Each row is a point on a landscape with many valleys, with its height.
A ball rolls from a point to the lowest of its 2 nearest points, and stops where none of them is lower. Distance is the straight distance between rows; heights are no part of it.
K218 h=600: [-13 -15  18  -4  25   3   5   6  22  -9  22  11  -7 -16   0   2  11  21
  -1 -10 -10   8 -17   5 -13  -5  -2  -6  -8  -7  -5  -7 -16  -6  -1   4
 -14]
K272 h=592: [-14  14   2  17  11  20 -23 -23  17  -3  48  -7  -1   6   2 -15   4   6
  -8 -24 -11   7  10 -27 -16 -13 -12  22 -10 -12 -14 -10 -11  12   3   2
  -1]
K413 h=241: [ 11  10  11   2  -1 -14  -6   3  -9 -21 -21   6   9   0  10  10  -4   9
   4  -5  20   5  -6  11   4   0  12  -9  -7   9  18 -13   6   5  -5   3
 -13]
K780 h=566: [-18 -16  23  -4  28  11   8  13  -8 -10  14   0 -15  -1   9  17  -1   6
  10  -2 -19  11  -6  19 -13   5 -14   4 -10   8   9   6 -14   2 -14  -3
   4]
K613 h=552: [-12 -18 -20   6   2 -17 -12  -2  21  -4  -8 -19   1 -17  -6  14  18  15
   3  -5  -4  -4  13 -14  -8  19   5 -13 -12   7  -2   6  18  13   6  30
  17]
K832 h=273: [  3  24   3  18 -11  16  13  -9 -24 -20  30   8  -1  20   6  27 -10   3
   2   6  12  15  28   3 -18   0  -9   9  -6 -11  -4  -7  11  -5  11 -16
 -25]
K99 h=723: [ -8   2 -12   3   0  -9 -36 -10  22 -16   8  -4  28 -11  -5  20  19  23
  -9 -17  22  23  19  -1  -8   3   6  -5 -19 -10  15  -6  10  10  10  15
 -18]
K410 h=471: [-20  -1  19  -5  10  -1  -3  10  22  34   5   1  -4 -17   3 -18   7  -7
 -13   0 -31 -11  -6  10  10 -17   7  -8   9 -18 -15  16 -13  -7 -23   5
  -1]
K926 h=511: [-13 -22  29   1   2   5  33  14   2   0  11   5 -26 -10  -8  28  -8  -1
   1  30 -15  10   0   9 -15   4 -11   5  11  -7 -23  -1   8 -15   7  -3
 -12]
K952 h=262: [ -3   5  -1  -5  -7  -1  -4  14 -10 -15 -39   2   7   0   8 -17   5 -15
  25  19 -12  -9 -13 -25  26 -19  19   5  26  22 -18  10  12   4  11  -9
  -1]
K172 h=296: [ 18  -4  19 -11  -9  -2  28   3 -23 -18  -3   9 -18   3  -3 -21 -19  -5
   7  -9   5 -18 -10   1 -15 -15 -17  14 -10  -2   8 -15   0   2   1 -23
   9]
K290 h=810: [ 11  22   0 -20   7  53 -12 -19 -31 -14  18  -4   8   7  16 -14  15  -2
  -9  -6  -3  10  11 -13 -32 -14 -11  -5 -11   0  10  20   2  14  -4   1
 -13]
K387 h=305: [ -3   5  -2  10  -6   0   4  23 -20 -21 -38  -8  -1  -8  -2  -6  27   6
  17  11   6 -13  -1 -21  16   1  20  -1   8  22 -26  13   9  -3  17   4
 -13]
K863 h=470: [ 14  10  -4 -15 -25 -21  -2  -9  26  12  -9  26  -2   4  27  -7 -31 -15
   6   5  18 -14  -9 -32  10   3  14   2  12   3  14   4 -23 -18  -3 -15
   8]
K359 h=346: [ -2  16  -3   6 -15  -2   3 -12  -1   2  24   8  -1  10  28  15 -25   0
   7   5   0   8  31 -16 -10   4  -5   9  -3  -5  -1  -4  -8 -14   6 -33
  -2]
K595 h=530: [-13   2   5  23  -4  -9  -4  26   2  -6  -8 -10 -18 -16  -2  17  20  12
  14   5  15   3  -3  20  13   7  14  -3 -24  -2 -16  -4  16   3   9  23
  -6]
K322 h=234: [ 29  12  23 -26 -11  -6   8 -12   4   1 -13  29  -8  -9   9 -11 -13  -6
  -6 -14  25 -25 -25 -10  -9  -8   9   0  17   6   8 -30 -13 -16  15   0
  -3]
K437 h=724: [  0 -16 -45   1  -5   3  -2  -5  11 -21 -35  -6  21  24 -17 -14  41 -12
  21 -17  -8  -6  -7 -14   6  -2  -5  -6  -5  12  21  29  11  20 -11 -17
  21]
K247 h=722: [  9 -24 -14 -10  -4 -12   8   0 -11 -20 -39 -11  23  -3  -6 -18  -2  -4
  17  24  -9  -4 -21  -8   2  -2 -17  10  -6   6  21   1  22  20   4 -17
  20]
K83 h=526: [  1  13  14  -3  12  13   1   6 -17 -17   5  23   4   7 -13 -10   9  17
  -5 -11  24   3 -14  16  -2  -4  19 -32  -1  -2  -3  -8 -24   2 -12  15
 -32]
K811 h=392: [  2  -1 -31   5   2 -15  10   5 -17 -29 -23  -8  23   5  -2  23  14  17
  13  18  20   7  13 -11  -8  27   3 -13   1  10   5   5   8  10   8  16
  -4]
K317 h=734: [-25   9 -33  31  -3   1 -22 -21  23  20  10 -33  21  -1 -31  -6  33   1
  10 -26   0   0 -13 -13  10  14  23  -7  -2  -1   3  18  -8  28  -8  23
   5]
K946 h=300: [  7   4  18 -21   9 -14   2  -2   1   7  -7  17 -10   4  16   5  -1   7
 -18 -13   0 -15   3  -5 -11   8   9 -10   4   5  -1 -16 -16 -29  11   8
  -7]
K807 h=615: [-28  -1   1  15  22  -4 -21 -16  34   2  42  -4 -17  11  -1  -7   8  11
 -10 -26  -6  -2  -3  -9  -8  -4 -18  27  -1  -8 -12 -23 -17   5  12  24
  -2]
K377 h=225: [  2  -7 -31   9  11  28  -8  14 -14 -15  -3  -9  15  -3 -24 -10  34  19
   2 -28  35  24   5  14   3   6   8 -14   3   5  25  23   5  26 -17  25
  -6]
K219 h=788: [  0  14 -18  -6   2  41 -17 -20 -30   0  27 -15  24  -3  -8 -18  12  18
  -7 -10   1  28  -1   1 -18  -2  -3 -15  -7 -10  18  19 -13  22 -14  -3
 -14]
K766 h=529: [ 17  16  18  -9 -44   6  -3 -13  15  13 -14  13 -18 -26  10  -1 -22  -7
  10  22  32  -2 -25 -12  17  -7   7  10  39   7 -13 -22  15 -27  24   1
   3]
K286 h=659: [  8  10  14  -4  11  23 -30 -21   5   1  14  -2  16   8  12   4  15   4
 -25 -25  -9   9  16  -2 -13 -10  -3  13 -21  -3  13  -9   6  -9   9  -5
 -20]
K960 h=445: [ -8   6  15 -17  -8   0  -1 -10  44  11  10  28 -26  10  23  11  -2   2
  -3   3  13 -19  -7  11  14   9  -5  18  19   7   6 -14 -27 -46  -3 -26
 -14]
K857 h=286: [  0  14 -29   5   9   7 -23  -3 -21 -19 -14 -10  26   6  17  13  14   7
   7  -1  20  17  23 -22 -11  16  12 -15   9  14  11  11  -2  10   0  21
   3]
K786 h=236: [ -9   0 -22   9   5  29 -21   2 -10 -17  13 -14   5   0   3  -1   5  -5
  12 -18   3  26  15  12  -2 -12  -1  -7 -13  -1  16  22  16  39 -21  -5
  17]
K97 h=137: [  4  -7  -1   3 -12 -18  20  18  -4  16 -12  -6  -2   7  12 -11 -19 -25
   4  31 -18 -27  21  15  11 -11 -13  14  10 -10 -25  -5   3  -7 -14 -16
  22]
K818 h=194: [  1  22  -5   8  -5 -23 -13   5   8 -11 -34   3  14   0   4  -2  13   1
  23 -14  12 -13 -21   2  20  -9  21 -10  -1   6  10   4  12   5  -9   8
 -18]
K65 h=401: [-14  12 -14  13  -1  -7  -8 -17  14  12  27   4   6  -5  -3 -18   5   4
  -8 -27  -2  -4   3 -15   2 -13  16 -20 -15 -17  -6   2  -8   8 -16   8
   3]
K422 h=591: [ -9 -19 -21  18   7   3  -8  18  17  -7  -7 -28 -10 -27 -18   2  37   9
  21  -7   5  -1  -1 -12   1  10  11   2  -4  12 -14  18  20  29   2  30
  24]
K458 h=665: [  3 -10  10  -4 -13 -30  -1  -4  22  11 -42  -8  14 -13   0  -8  -6 -17
  -4  10 -17 -11 -11 -17  15 -15   4  20   9  -4  10   2  33  -1   6   0
   8]
K471 h=567: [  5  -2  22 -15  -4  -2  -6   7  11  -7 -10  18  -8 -22  -2 -13   0  17
  -8  10  14   7 -16 -17  -2 -20  24 -13   9  -3 -17  -8   2 -14  15  -7
 -27]
K472 h=725: [ 11  14   0   3  -2  -2  -6  10 -23   3  -4  -1  -1  22  23   7 -16 -24
  11  -5 -13   2  13  25  19   0  -4  19  -6  16   9  -7  -2   3 -14 -13
  13]
K306 h=295: [  0   6  30   7 -18   6  44  19 -22 -10   3   8 -23  20 -21  12 -10 -12
   6   8  17  -5  -7  12  -1   6  -3   2 -19   3 -20  -9  -4  -9  10 -10
 -10]
K785 h=423: [ 14  12  -4 -11 -22 -22   6 -17  16  19   1  18   2  14  25   6 -38 -14
  -7  -3   4  -9  11 -19  -3   6  -5  20  13  -5  21  -5 -15 -22   7 -26
  10]
K29 h=36: [ -8 -27  14  -7   4  -1  10  24  -2  10  -7  -7  -3  -7  11 -19  -8  -8
   5  14 -26 -17  16   4  -5 -19 -16  11  -3 -11 -17   5  -4   2 -26 -18
  23]
K476 h=571: [-13  25  -3  12  14  33 -13 -15  -8 -20  49  10   0  10  -3 -15  12  12
  -6 -25   9   7   5 -19 -15 -10  -6   7  -3  -5  -9 -13 -24  12   5  14
 -18]
K349 h=454: [  5   0 -22  12  -4 -22  20   0  -8 -11  -5  -6   4  -3  -2  19  -9  11
  11  24   9   0  13  -7  -4  22   8 -24  -5  -4 -16   0   9   0  12  15
  -5]
K459 h=485: [-28   9   7   0  16  17  -4 -13  27   8  34  27 -14  10  24  15   1  -6
   4 -11   2  -4   3  -7   8  -7  -3  17  15  15  17  -9 -22 -34  -7 -25
 -27]
K567 h=504: [-23   2  14   1  11  -9   3   0  34  30  18  11  -8  -1   5 -17   4  -5
 -26 -10 -19 -23   5  -6   1 -14  -9   5   7 -26  -3  13 -34 -21 -20   1
   9]
K673 h=488: [ 14  23  22 -12 -17 -12  -4   7  18  14  -3  20 -20   1  12 -15 -18 -17
  10  -4   3 -26 -13  17  28 -10   3  17  14  14   0 -15  -8 -17  -8  -8
  -2]
K189 h=219: [ 18   8 -13   0 -15 -33  16   0  -3  14 -17   1   7  14  12  -4 -29 -29
   4  23 -14 -26   7   5  19   9  -5  10  13   1  -3  -9   1  -8   2 -11
  21]
K755 h=252: [ 18   1  28  -4 -20   6  41   0 -20 -11  -2  13 -11   2  -7   3 -29 -22
  15  18   8  -4 -25  15  -3  -6 -20  16   7   2   2 -21   2  -3   6  -8
   5]
K77 h=616: [ -5 -36   6 -14   9   5  -8  17 -10  -3  -4 -17   7 -37 -14 -11   4  17
  -3  18 -25   9   8 -20 -13  -2  -5   5  -4   2 -16  15   8  13  10  -3
  10]
K924 h=759: [  3  -7 -49  12  -2 -14   8   2   4 -22 -36  -9  15  25  -3  20  28  -9
  29   2  -3   2  -3   2  10   9  -2   9   3  11  14  10  29  17  -2  -9
  21]
K831 h=700: [-14 -19 -21  16   6   3 -16 -11  12  13   3 -24  27 -11 -27 -13  20   0
   0 -26 -14  -1  -4  -7   8  13  11  -6 -16  -3  16  26 -14  22 -16   0
  13]
K395 h=527: [-14  -4  13 -17  19  11  12  -3  -5  -8  21  27 -24   8  15  21  -8  -7
  10 -10 -11   0  -7  -1 -11 -10 -12   0   5  13  25  -6  -9 -14 -12 -12
 -13]
K833 h=584: [-15  -9   6  13  18 -13  15  -6  14  17  24 -16  -4  -2 -12  17   7  13
 -24   6 -19 -11  18  14 -17  22 -39  23   6 -17  -9  -9 -14 -13   1  11
   4]
K827 h=613: [ 14  33  -1  -2  -5   3 -10  -9 -17   9  11  18   8  12   0 -10   0  -8
  -2 -29  -1   2 -10  17  11 -24  18 -11  -3  -1  13  -7  -1   8 -20  -7
 -20]
K214 h=508: [-20  -5  18  16 -11  -4  -2  22   4   7   0  -6 -20 -25  -7   9   6  16
   6  23  -2   5   5   8   9  -3  12   7  -8  -9 -37  -5  22 -11  29   7
 -15]
K884 h=399: [ -2   3  18   9   2   0   6  25 -18  13 -15 -16 -21  -9   7 -11  11   0
 -15   9 -11 -23  17  14   9  14   3  10   3   5 -32   3 -11 -18  10   4
  11]
K929 h=637: [ -2 -31  -7   2  -7 -23   1   4  17   6 -41 -27  14  -9 -19   5  19  -5
  -5   4 -22 -11   8   3   8   6  -5  11  -6   2   4  10  39   5   4  -6
  11]
K128 h=686: [  4 -18  -1 -18  -1 -22  -1  -8  22   4 -25   7  17  -5   5 -13 -13  -9
  -6   4 -12  -4 -19 -31   7 -11  15  -7   0  -8  24  21   5   3  -7  -1
   2]
K464 h=660: [ -3   1 -29 -17   2  -9   2 -13  -2 -11 -14   8  32  10  -5 -16  -2  -3
  11   4  -4   4 -18 -19   5 -10  12 -30  -3  -7  27  24   1  22 -19  -4
   4]
K584 h=682: [-14  18  21   9  15  28  -9  -9 -13  -1  22  -3  -8  13  20  26  13  -9
  -7 -12 -14   3  21   6  -2  -1 -10  26 -11  11   6 -11   5 -19   9  -6
 -17]
K93 h=852: [ -6   4   0  -4  29  14 -24 -14  -4  14  19  -9  12   1   6   8   8   8
  -9 -19 -11  14 -11  -2 -13   9  11 -21   6   7   2   0 -27   4  -9  28
   1]
K408 h=585: [-13 -10  16  -7  -4  -5 -16   5  29  18 -10  11   5 -24  -1 -20   0  13
 -13  14  -4   1 -13 -27  12 -12  26  -7  10 -13 -18  14 -10 -25  15 -10
 -23]
K328 h=680: [ -2 -32 -12  -4   6  12 -13 -12  -4  -1  22 -20  -2  -9 -16  17   6  14
  -6 -11  -9  18  19   3 -26  29 -32   2 -12   9  16   0   6  21   3  12
  30]
K152 h=701: [-12  19  13   7   5   8  10   4 -18   8  22   4 -21  28  15  28 -10 -29
   7  -6 -15  -7  26  20   8  -2 -15  23   1  15   4  -8   1 -22  -9  -9
  -7]
K977 h=590: [ 12 -19  16 -16   7   2  -2  12 -10 -10 -18   0   2 -23 -11 -20   0  14
  -5   9 -10   8 -12 -11  -6 -15   6  -2  -5   0  -2   5  10  12   4 -12
  -6]
K256 h=372: [ 11   2   1  13 -22 -15  23  -6  19   5   6  11 -18  -4  -4  16 -22  11
   6  22  22   0 -13  20   0   8   4  -9   2 -22 -19 -12  11 -23  18 -10
 -28]
K309 h=614: [  5 -27   0  17   7   2 -23  19  22   1  15 -25 -13 -26 -35   1  28  18
  -1  -8  13  -5  -5   2   4  18  -2  19 -10   7 -13  -2   9  33  10  31
  19]
K634 h=354: [ 24  -8  10  11  16   3  25  13  -9   3  -3 -13  -9  20 -22   5 -31 -23
 -14   1  -8 -17 -13  32   8  12 -12  -5   0 -13 -26  18  -5 -18   6   0
 -23]
K59 h=541: [-25   6  12   7   4 -17   7   4  26  18  14   5 -19   1  14   5   7   4
 -19  -2 -11 -23  19  12  -4   2 -25  17   2 -16  -8  -9 -17 -32   0  -2
   5]
K675 h=638: [-26 -21   7   2  23  -1 -21 -12  44  13  35 -13 -13  -4 -22  -7   7   5
 -15 -26 -18  -5  -4   1 -12   0 -17  15  -2 -12  -3 -10  -8  22  -9  22
  12]
K474 h=397: [ 15  -8   4   4   7 -13  29   0  -3   6  -9  -7   0   3  -7  11 -33 -12
  -2  31 -15  -2  -5  29  10  15  -8  -9  19  -5 -20   6   2 -13   4  -6
 -11]
K191 h=720: [  4   2 -14  14   3  31 -45 -32  12  14  15 -29  38  -4 -31  -7  26  10
 -15 -19   7  24   1 -21 -13  17  10  -3  -4  -1  17   9 -10  23   9  15
  -8]
K10 h=666: [-14 -22   0  15  17   0 -24  -3  34  20  11 -29   9 -15 -28 -17  16   2
 -18 -27 -14  -6   1   6   3   9  -3   8 -12  -9   0  10 -18  19 -15  10
  18]
K631 h=358: [ 18   9   3   5 -13  -1  24   8 -32 -10 -38  -7   2  14  -6   9 -10 -19
  13  30  18 -10 -18  10  20  15  13  -7  10  22 -12  -5   6  -1  21  12
   6]
K433 h=304: [ 12  14 -18   2  -7 -20   5   5 -14   2 -32  -2   4  23  19  14 -11 -25
  16  28   0 -17  -1  13  29  20  16  -5  13  26  -7  -9   8  -7   7  10
  14]
K391 h=692: [  0 -17 -36 -21   7  -3  -6  -8   2 -25 -35   1  25  12  -7 -21  15 -12
  15  10 -10  -3 -33 -15   3  -4  -3 -15  -3   8  30  21  14  27  -8 -10
  19]
K791 h=411: [  5   6  13   1 -24  -9  19 -14  25  15   2  18 -24   9  10  12 -15   5
  -2  16  20 -17 -10  17   9  13  -8  13  16  -4 -13 -24  -9 -43  13 -29
 -15]
K123 h=338: [-11  11  -7  17   2  -2 -14   2  -2 -13  23  -5  -7   0  12   3   0   7
  10 -20   5   9  21  -4  -3  -6   5  -2 -20   0  -6   3   4  15 -12   4
  13]
K660 h=484: [-21 -18  19   6  -2   3  12  15  -1  20  12  -3 -22 -21 -16  18  -4  10
 -15  23 -14  14  12  10  -2  -4 -10  13  18 -13 -38  -2  16 -23  25   1
 -18]
K450 h=162: [  4  16 -18   7   1  26 -13  -5 -27 -19   7 -12  15   7  19  16   4   7
   4  15  14  33  35 -12 -18  12  -2  -4  -2   3   6  10  12  16   3  16
   6]
K296 h=537: [  5  -2  -9 -13   3  -8   6   4   3  12   7  15   0   3   6 -24 -14 -23
  10   0 -24  -5 -14   2  11 -27   8 -15   0  -7   3  10  -6  21 -33 -14
  12]
K227 h=436: [-11   1  27  -6  10  -8 -11  21   9  21 -27  -7  -3 -17   9 -17   9  -2
 -22   9 -20 -16   5   9  18  -9   3   4  12  -1 -14  14  -5 -15  -3  -2
   1]
K970 h=729: [ 21 -17 -24   8   2  -1  10  -8 -28  -1  25 -20   9  -2 -25  17   0  17
  -6   2   1   9  14   5 -19  37 -25  -5 -19  -1  -1   4  -5   4  10  10
   4]
K953 h=499: [  3  -4  13   1  19  27   5  19 -23 -13   8   7 -18   1 -17   0  23  15
  -9 -20  15  11 -19   7  -8   2   3 -20 -14   6  -6   2 -18   7  -6  28
  -6]
K771 h=453: [ 17 -11 -14  -7  12  10   8  23 -30 -14 -33  -3  -7   2  -1  -2  16   3
   3   6  11   6  -6  -5  -5   1  11 -20  -7  17   7   5   7  15   0  21
  20]
K773 h=593: [  5 -20 -18  -8  -1 -24   2  -3   4  10 -24 -11   5   9   3  -1  -3 -15
 -14  -4 -22 -10  19  -4   3   5 -11   0 -12   1  15   1  20   4  -9  -7
  32]
K635 h=467: [  0  12  40 -16  -5  -3  -9   8  17  13 -16  11 -11  -8   7 -19  -6  -3
  -8  12  -2 -22 -11  17  24  -6  11   7  22  11 -14  -4 -12 -29   2 -14
 -14]
K897 h=531: [  5 -14 -27   7   8 -20  13 -10  -3  23  -4 -21   8   9  -3  10 -11 -11
 -19  11 -29 -13  28  15  -5  19 -19  -6   2 -12 -10   9   7  -6  -6   1
  23]
K73 h=356: [  0  -2  20  -3  15   0  12  10 -16  10  -4  -4 -18   5   8  14   8   7
 -19   1  -9 -14   7  11  -6  24  -2  -1   0  11 -17 -11 -15 -25  12  19
   4]
K370 h=636: [  7  15  12  -6   9   1 -14 -11   2   3  14  13  10  16  11  -5   0  -3
 -13 -34  -9   3  -4   7   0 -16   5  10  -9  -4  18 -12  -9  -9  -5 -20
 -21]
K129 h=402: [  2 -34   5 -13  -2 -14   2  -6  22  -3  10   5   0 -11 -12  -7  -2  16
 -13 -13 -11   1   8  -9 -21  -3 -17   2 -27 -15  16  -2   5   1  -6 -20
  10]
K480 h=164: [ 24   8  13 -16  -6 -14   8  -7  -6 -20 -18  21   9  -3  13  -1 -18  -2
   3   3  25  -1 -18  -5 -10  -7   2 -12  12   7  20 -23   4   4   0  11
   3]
K856 h=500: [-14  -2  -3   1  -1 -28  -3   7  20   2 -13  -6   4 -13  20  14  -2  10
   7  15  -4  -4   4 -14   2  10  15 -18  -4   1  -6   7   6  -9   4  13
   2]
K122 h=400: [ 20  -4  25 -17  -1  10  11  13 -33 -10 -36   3 -12   6   7   5  -6  -8
   0  20   5   1 -13   9   4   8  13 -12   8  24  -4  -7  -5  -1  11   8
   8]
K222 h=828: [  4  12  -6 -21  17  25 -17 -14 -27   3  20   0   6  13  24  -4   0  -9
  -5 -15 -20   8   9 -16 -16  -5  -2 -11  -1   8  11   7 -13   2  -4   2
   7]
K618 h=547: [ 13   8  28  -6 -25  -1   8   0 -10  -5 -21  13 -20 -11  -4   3 -19   4
  -1  21  23   3 -12 -11  -3 -12  14  -2  27   6 -21 -21  17 -17  29   1
 -14]
K944 h=290: [  8  -1  -8   2 -18 -23  13   4  12  -5 -18   9  22  -3  14  -9 -26 -30
  23  41 -13 -15 -16  -7  22   1  -9  22  13   7  10 -11   8   3   2 -14
  30]
K794 h=551: [ -6  28   4   5  11  32  -5  -6 -26 -16  30  21   8  16  -9  -7  16  10
 -14 -25  21  10   4   4  -9 -13   6 -12   0 -11   1  -8 -21   5  -4   9
 -31]
K75 h=503: [ 19   6  -3  -7 -32 -22  11  -8  27   9 -23  19  -6 -16  21  -5 -24 -13
   8  21  20 -13 -17 -35   4  -7   6   5  23  -3   1 -10  10 -10  12  -9
  14]
K916 h=332: [  6  11  -6  23  -8 -13  22  -9   2  -8  27  12  -7  15 -11  25 -20   8
   2   2  20   7   2  22  -5   6  -7  -3  -8 -20  -9 -15   3 -17  12 -16
 -31]
K449 h=65: [  4   3 -25  12  12   0 -13   3   6  -9 -26 -16  20   1 -11   3  37   6
  13 -26  15   7 -10   5   8  -1  23 -15  -2  10  21  18   8  19 -18   9
 -14]
K38 h=577: [  2  19 -19  -7 -13   0   4 -16 -22  26  14   9  22  17  -4 -14  -6 -20
   3  -8 -20   7  -8   6  15 -14  14 -13  -6  -3  16   5 -10  21 -29 -17
   0]
K789 h=766: [-20  21   0   7  -8  -2 -20  -7  26  -1  26  21 -14   7  29  24   1  14
   9  -6  23  17  11  12   1  -9   4  -3 -11 -12   5 -19   9 -20  12   6
 -20]
K627 h=342: [ 22 -14   5 -16  -8 -13  22 -10   6  -6  -2  14 -10  -2  -2  -8 -10  12
 -10 -13   8  -9 -10 -13 -21 -10 -16  12 -11 -16  16 -21   5  -5   5 -25
   2]
K835 h=635: [ -9 -15   0  10  19  10  -2 -13  -3   6  31 -23 -11   5 -10  28   8   6
 -12 -20 -18  13  21   9 -23  19 -29  21  -9   0   3 -11   6   4   3  13
  17]
K372 h=510: [ 17  15  -1 -17 -10  -9   4  11  15  14   8  27 -14  -1  12 -22 -23 -30
  16   3 -10 -12 -18   2  24 -20   9   0  14  14   0  -2 -10   5 -25  -6
   4]
K693 h=688: [ -4  -1  -1   4   4  21 -47 -28  20   3  17 -16  29  -6  -9   2  14   3
 -23 -27  -1  17  15 -10  -9   6   7   0 -22  -7  13   7   6  14   7   7
  -8]
K49 h=649: [  3 -44 -18 -12  10  18  -4  16 -16   1 -15 -21  -1 -14 -13 -26  16   1
   1  11 -21  -4   5  -8  -9   0 -12  -3 -13   6  -4  15   6  15  -4  -5
  38]
K274 h=459: [  9 -20 -21   3  13 -10  24   7 -13   8 -10 -14   6   8   0  19 -20 -13
  -3  34 -24   3   4  31   3  13 -13  -5   5 -11  -3  10  11   8  -4  -6
  17]
K570 h=438: [-15  20  -5   1  -9 -12  -6   4  26  22  14  16 -17 -12  13 -19   6   6
   6  -6   6 -13 -11 -11  14 -18  25 -27  -9 -18 -15   4  -2 -14  -8  11
  -9]
K432 h=446: [-13 -16   9   3 -10  -8   6  12 -18  21  -5  -9 -11 -12 -10   1 -28  -2
 -12  19 -14  11  23   4   4 -19 -12  17  35 -15 -33  -3  14 -20  12 -22
  -4]
K498 h=623: [ 13  21 -25 -21  -5  -2 -10 -19 -16  -4  -6  10  38  21   2 -22 -15 -15
  11  -3  -3  12 -20  -5  11 -18   3 -12   3   4  40   8   0  25 -19  -7
   4]
K470 h=750: [ -6   8  -9   3  -5 -14 -17  -6  34 -15  14  22   2   0   8  11   5  25
 -11 -17  28  16   8   4 -11 -16   7  -2 -15 -22   9 -17  10  -4   6   0
 -21]
K888 h=624: [ -4 -25  22   6  16   5  -6  17  14  -3  21  -8 -16 -23 -20  12  21  22
 -12  -3  -2   7  -9   8 -10   8 -11  15 -18  -3 -19 -11   3  13  10  28
   7]
K260 h=394: [  2  -3  29  -7 -19  -4   7   1  -3  11 -18  -1   5 -14  -3 -10 -33 -14
  -1  30 -11  -2   2   5  16 -11 -16  28  42   5 -10  -8   2 -15  12 -31
  11]
K257 h=757: [ -6  12 -26  12  -4  35 -18 -33 -22  20  21 -29  31  -3 -29 -17  23  12
  -7  -7   6  28   3 -12 -12  13   3  -8   2  -2  17  13 -13  37  -6  10
   5]
K208 h=62: [  3 -14 -28  14  13  28 -15   6  -5  -9  13 -21   2 -10 -17  -6  19  12
   9 -24  18  25   4  11  -4   5  -2  -7 -10  15  22  19   0  34 -10  15
  24]
K250 h=398: [  7  -3  -9 -10  -5   4  17   5 -38 -19  -3   6  -9  25   2  16 -13  -1
   8   6  12  22   0  16 -14   1 -19  -4 -12   1  21  -1  15  16  -7   2
   9]
K270 h=811: [  5  11 -16  -2   9  21  -4  -2 -41   0   5  -7  18   2  -8 -21  10  13
   1 -15   9  16 -12  15  -4   0   7 -21  -9   3  19  15 -26  18 -22  -7
 -10]
K588 h=357: [  9 -15 -10  16   0  -5  15  22 -24   3 -28 -27   0 -10 -11  -1  14   2
   0  19  -8 -14  12  -5  13  16   4  16  -3   6 -25   7   3  -6  15  -3
   8]
K710 h=348: [  8  -4  28  -2 -20 -18  19  -1  16  -1 -18   4  12 -14   9  -6 -34  -7
  12  37  -2   0 -14   4  11   4  -6  14  15   4   3  -7  -2  -6   2 -30
   5]
K892 h=462: [  6   6  -3  -4   6  20   5  24 -36 -22 -10   7 -11  18  -4   2   5  10
  -6 -17  30  19   5   6 -11   6   0 -13 -13  10  14   9  -5  12  -8  21
   4]
K651 h=780: [-19  22  10   3  -2   7  -6   6   3 -18  25  30 -19   8  17  18  -1  10
   9  -3  36  16  10   2  -7  -5   9 -20   3   0  -4 -11  -7 -12  -6  18
 -18]
K144 h=335: [  4  21   7 -13  -7  14  11  -1 -33 -25  15  22  -6  24  15  13 -20  -1
   9  -3  19  18  11   1 -19 -12 -16   4   1   4  21  -4  11   9  -3  -7
 -12]
K206 h=324: [ 13   2  25   4 -10  10  43  -3  -9   3   8   3 -21  20 -31   2 -27 -26
  -4  10  11 -21 -19  20  10   8   1   2   7  -8 -34   3  -3 -29  20 -13
 -25]
K586 h=464: [-12  13  -7   0 -13 -24  -1  10  19  11 -11   5 -13  -9  23 -12   1   2
  17  11   5 -25   9 -21  18  -5  20 -17  -2  -2 -16   7   7 -18   8   5
   3]

For each start below, name the point where the ball stops.
K218 | K832
K929 | K755
K807 | K29
K618 | K832
K771 | K29

Call two points neighbours if one is among the 2 nearest of the other. Go from one point of each pair to the other, from neighbour to neighbour, staying as low as possible. Name the highest point that can't be avoided.
K29, K832 | K892
K480, K208 | K413
K449, K208 | K377
